Each scene shows the same named points in several views. A view is turned or mirrored, shifted and resized as a whole, has a little noise and may leave points out.
(in the rows, 128 means zero)

Scene 1
View 1
Z300: [145 139 155  91 111 143  93 146 126 142 143 147 115 144 130 144 154 146
  68 108 124 146 158 151 152]
Z381: [153 142 160  98 101 141 100 134 126 140 149 151 121 150 133 132 134 139
  84 111 139 143 155 132 158]
Z12: [164 142 166  85 113 136  93 137 138 143 136 138 116 135 138 141 153 150
  63 109 128 146 156 141 158]
Z568: [150 137 160  99  96 137 107 129 125 146 153 161 128 162 125 125 117 129
  97 112 157 134 156 122 157]
Z298: [157 158 155 121  72 162  93 125 107 115 174 153 119 154 149 120 126 138
 101 116 125 156 146 118 162]
Z450: [106 139 127  96 123 166  77 180 105 134 156 148 100 140 125 171 198 152
  47 106  73 161 168 202 131]
Z439: [172 150 170  85 115 141  84 139 141 132 133 125 109 123 151 146 171 162
  51 108 108 157 152 145 163]
Z751: [123 126 142  89 119 140 101 157 119 155 145 163 119 159 110 149 147 135
  74 109 133 135 168 163 141]
Z125: [160 152 160 113  82 152  97 125 118 125 163 151 122 152 145 121 126 138
  95 113 135 151 149 118 163]
Z267: [131 144 144 103 103 157  87 153 111 132 159 152 111 148 133 147 162 144
  72 110 105 155 159 162 145]
Z419: [154 135 162  86 113 133 101 137 134 151 138 151 123 148 125 138 137 141
  75 109 144 138 159 137 156]
Z612: [150 140 158  96 102 142  99 138 125 142 149 152 120 150 130 135 138 140
  82 110 137 143 156 137 155]
Z157: [139 137 151  97 104 143 101 142 119 145 151 159 121 156 123 138 136 134
  84 111 137 141 159 144 150]
Z489: [142 109 162  55 153 106 109 154 154 185 106 153 123 147  99 157 149 140
  52 104 159 118 173 164 145]
View 2
Z300: [148 119 141 116 144 133 128 114 127 115 129 113 120 151 141 132 129 144
 119  98 131 126 126 124 144]
Z489: [132 106 146 107 143 112 164  79 137 117 132 117 106 141 142 142  93 137
 122  83 103 119  87 112 158]
Z157: [147 122 147 113 135 125 135 113 133 123 124 121 112 144 158 140 128 156
 119 107 136 124 130 129 147]
Z439: [148 115 141 118 159 142 116 117 120 110 135 107 126 162 120 119 129 127
 123  85 127 131 125 124 137]
Z568: [142 116 162 114 136 115 137 111 139 138 120 137 103 143 163 136 126 157
 129 113 142 127 139 149 140]
Z298: [155 127 153 119 139 133 110 134 130 130 120 127 115 152 158 130 150 159
 123 118 157 130 162 149 133]
Z267: [158 130 131 115 137 140 123 123 124 106 127 104 125 147 150 138 138 155
 107 105 137 123 131 114 149]
Z419: [142 114 151 113 143 122 137 105 133 125 127 123 110 147 147 133 120 144
 125  98 129 125 123 133 144]
Z12: [143 112 149 115 151 130 128 110 128 121 130 119 116 155 134 126 123 135
 128  93 128 129 126 132 140]
Z381: [146 117 152 115 141 125 129 114 132 127 124 125 112 148 151 132 129 148
 125 105 137 127 135 138 140]
Z612: [146 119 150 114 141 127 130 113 132 124 125 122 113 148 150 134 128 150
 122 104 136 126 132 133 142]
Z125: [150 120 157 117 142 129 118 125 131 131 122 129 112 151 154 129 140 153
 128 112 149 131 152 149 135]
View 3
Z381: [119 152 131 134  95  96  74 148 140 161 115 151 123  84 140 144 124 176
 117 176 134 155 156 165 124]
Z419: [125 149 123 107  77  97  78 145 145 161 113 142 126  89 126 151 129 171
 121 173 139 157 160 170 121]
Z298: [107 159 144 183 127  95  66 155 126 164 116 169 119  75 168 130 113 181
 112 181 121 155 148 155 130]
Z12: [124 150 125 105 100  99  94 152 134 161 123 152 121 100 131 160 124 160
 124 157 133 155 147 166 133]
Z568: [115 154 132 148  76  91  54 144 144 167 110 149 130  70 147 130 125 190
 114 191 134 164 163 172 117]
Z450: [152 142 136 125 152 121 128 151 145 116 103 137  87 128 114 175 134 131
 110 167 150 112 165  88 116]
Z300: [128 150 128 119 107 102  93 151 138 153 117 148 115  99 130 157 126 159
 120 165 137 148 153 152 126]
Z439: [122 152 126  99 121 102 110 161 123 160 130 161 113 111 131 170 118 149
 130 137 127 150 134 163 144]
Z612: [122 152 131 131  96  98  77 147 140 158 113 149 121  88 137 147 125 171
 117 176 136 152 158 159 122]
Z489: [147 139 108  52  43 104  93 135 167 152 109 116 127 102  89 168 145 159
 126 173 157 152 176 168 107]
Z751: [140 145 129 121  89 106  86 140 158 141 101 129 114  96 116 153 137 164
 113 189 152 138 177 134 106]
Z157: [127 149 132 136  94  99  76 145 147 152 108 143 119  87 134 144 128 172
 114 185 140 149 167 150 116]
View 4
Z157: [123 113 114 122 103 133 128 184  95 131 125 122 122 128 140 151  96 123
 112 173 119 118 123 127 157]
Z450: [184 149 148 141 100 145 126 190 114 195 137 177 181 101 119 150  83 150
 113 125 127 139 110 141 143]
Z300: [133 102 110 131 110 132 118 187 104 138 120 134 135 121 123 150  94 142
 119 166 116 137 129 131 166]
Z751: [133 140 111 130 108 136 128 198  89 149 133 141 136 124 134 156 102 122
 109 176 118 109 114 132 148]
Z439: [140  83 106 141 118 133 106 190 116 140 111 146 148 112 103 151  91 166
 129 157 111 160 139 137 178]
Z125: [116  77 123 110  97 126 125 161 106 112 113  99 105 130 147 140  85 130
 117 161 125 136 133 120 169]
Z12: [126  91  98 136 117 132 112 192 105 129 115 135 133 122 115 153  97 150
 124 173 111 142 135 134 175]
Z381: [117  94 108 122 106 129 123 181  98 121 118 116 116 129 135 149  94 130
 116 174 118 129 131 126 167]
Z568: [103  97 105 113 102 127 129 177  89 106 120 100  98 138 150 148  98 114
 111 187 118 115 128 120 163]
Z298: [123  73 138 104  88 126 129 148 111 115 114  93 105 130 157 134  76 129
 113 148 131 139 132 117 167]
Z267: [150 116 134 126  99 136 125 178 109 155 126 139 143 116 134 146  84 138
 114 145 127 135 121 131 155]
Z419: [116 103  97 130 114 131 119 193  94 125 120 127 122 128 126 156 102 132
 117 184 111 125 130 130 167]
Z489: [113 144  62 155 136 137 115 236  78 140 129 162 141 127 103 176 126 129
 119 216  95 105 120 144 161]
Z612: [121 101 110 123 107 130 122 182  99 125 120 121 121 128 134 150  96 131
 115 172 117 127 128 127 165]
View 5
Z125: [168 144 128 114  91 163  98 120  72 115 121 109 162 146 110 126 109 199
 122 130 129 159  95 148 106]
Z298: [184 149 128 113  79 168  99 121  70 117 103 110 161 146 112 128 108 199
 124 138 111 146 101 155  99]
Z157: [151 124 142 119 106 130  84 136  87 111 125 113 188 159 114 112 110 180
 104 127 130 182 106 130 133]
Z450: [174 120 149  96 124  42  73 186 113 113  54 140 252 130 119 110  83 174
 131 110  96 157 152  91 149]
Z381: [150 131 133 115 109 141  93 127  82 110 132 113 177 149 110 118 107 189
 114 123 141 176  97 132 122]
Z751: [143 113 150 121 116 104  73 152 100 111 122 117 208 165 116 103 107 169
  94 121 126 193 117 118 152]
Z267: [171 133 137 104 108 102  87 151  91 113  88 125 207 136 114 120  95 187
 129 118 114 158 123 117 127]
Z568: [147 129 137 125  96 167  89 118  76 111 147 103 161 167 112 115 120 184
  97 134 139 186  90 148 124]
Z300: [149 129 131 111 121 110  91 141  88 109 122 120 196 136 109 119 100 191
 125 113 140 173 106 115 128]
Z12: [140 132 124 110 130 112  98 133  86 106 134 120 189 128 105 123  98 196
 133 106 156 175  97 110 122]
Z439: [147 140 115  99 140  96 106 136  85 106 122 128 197 105 102 131  87 208
 156  95 159 159  99  98 112]
Z612: [150 129 135 116 110 134  90 131  84 111 130 114 183 149 110 117 106 188
 114 122 138 177 101 129 126]
Z419: [135 124 134 120 122 126  90 130  88 108 144 114 184 149 109 114 106 186
 111 116 152 188  96 122 131]

Which points are out of place in each view (at most two, in the order of its rows)? Write - if all are in place.
view 1 => Z300, Z568
view 2 => Z12
view 3 => Z419, Z450
view 4 => Z439
view 5 => Z267
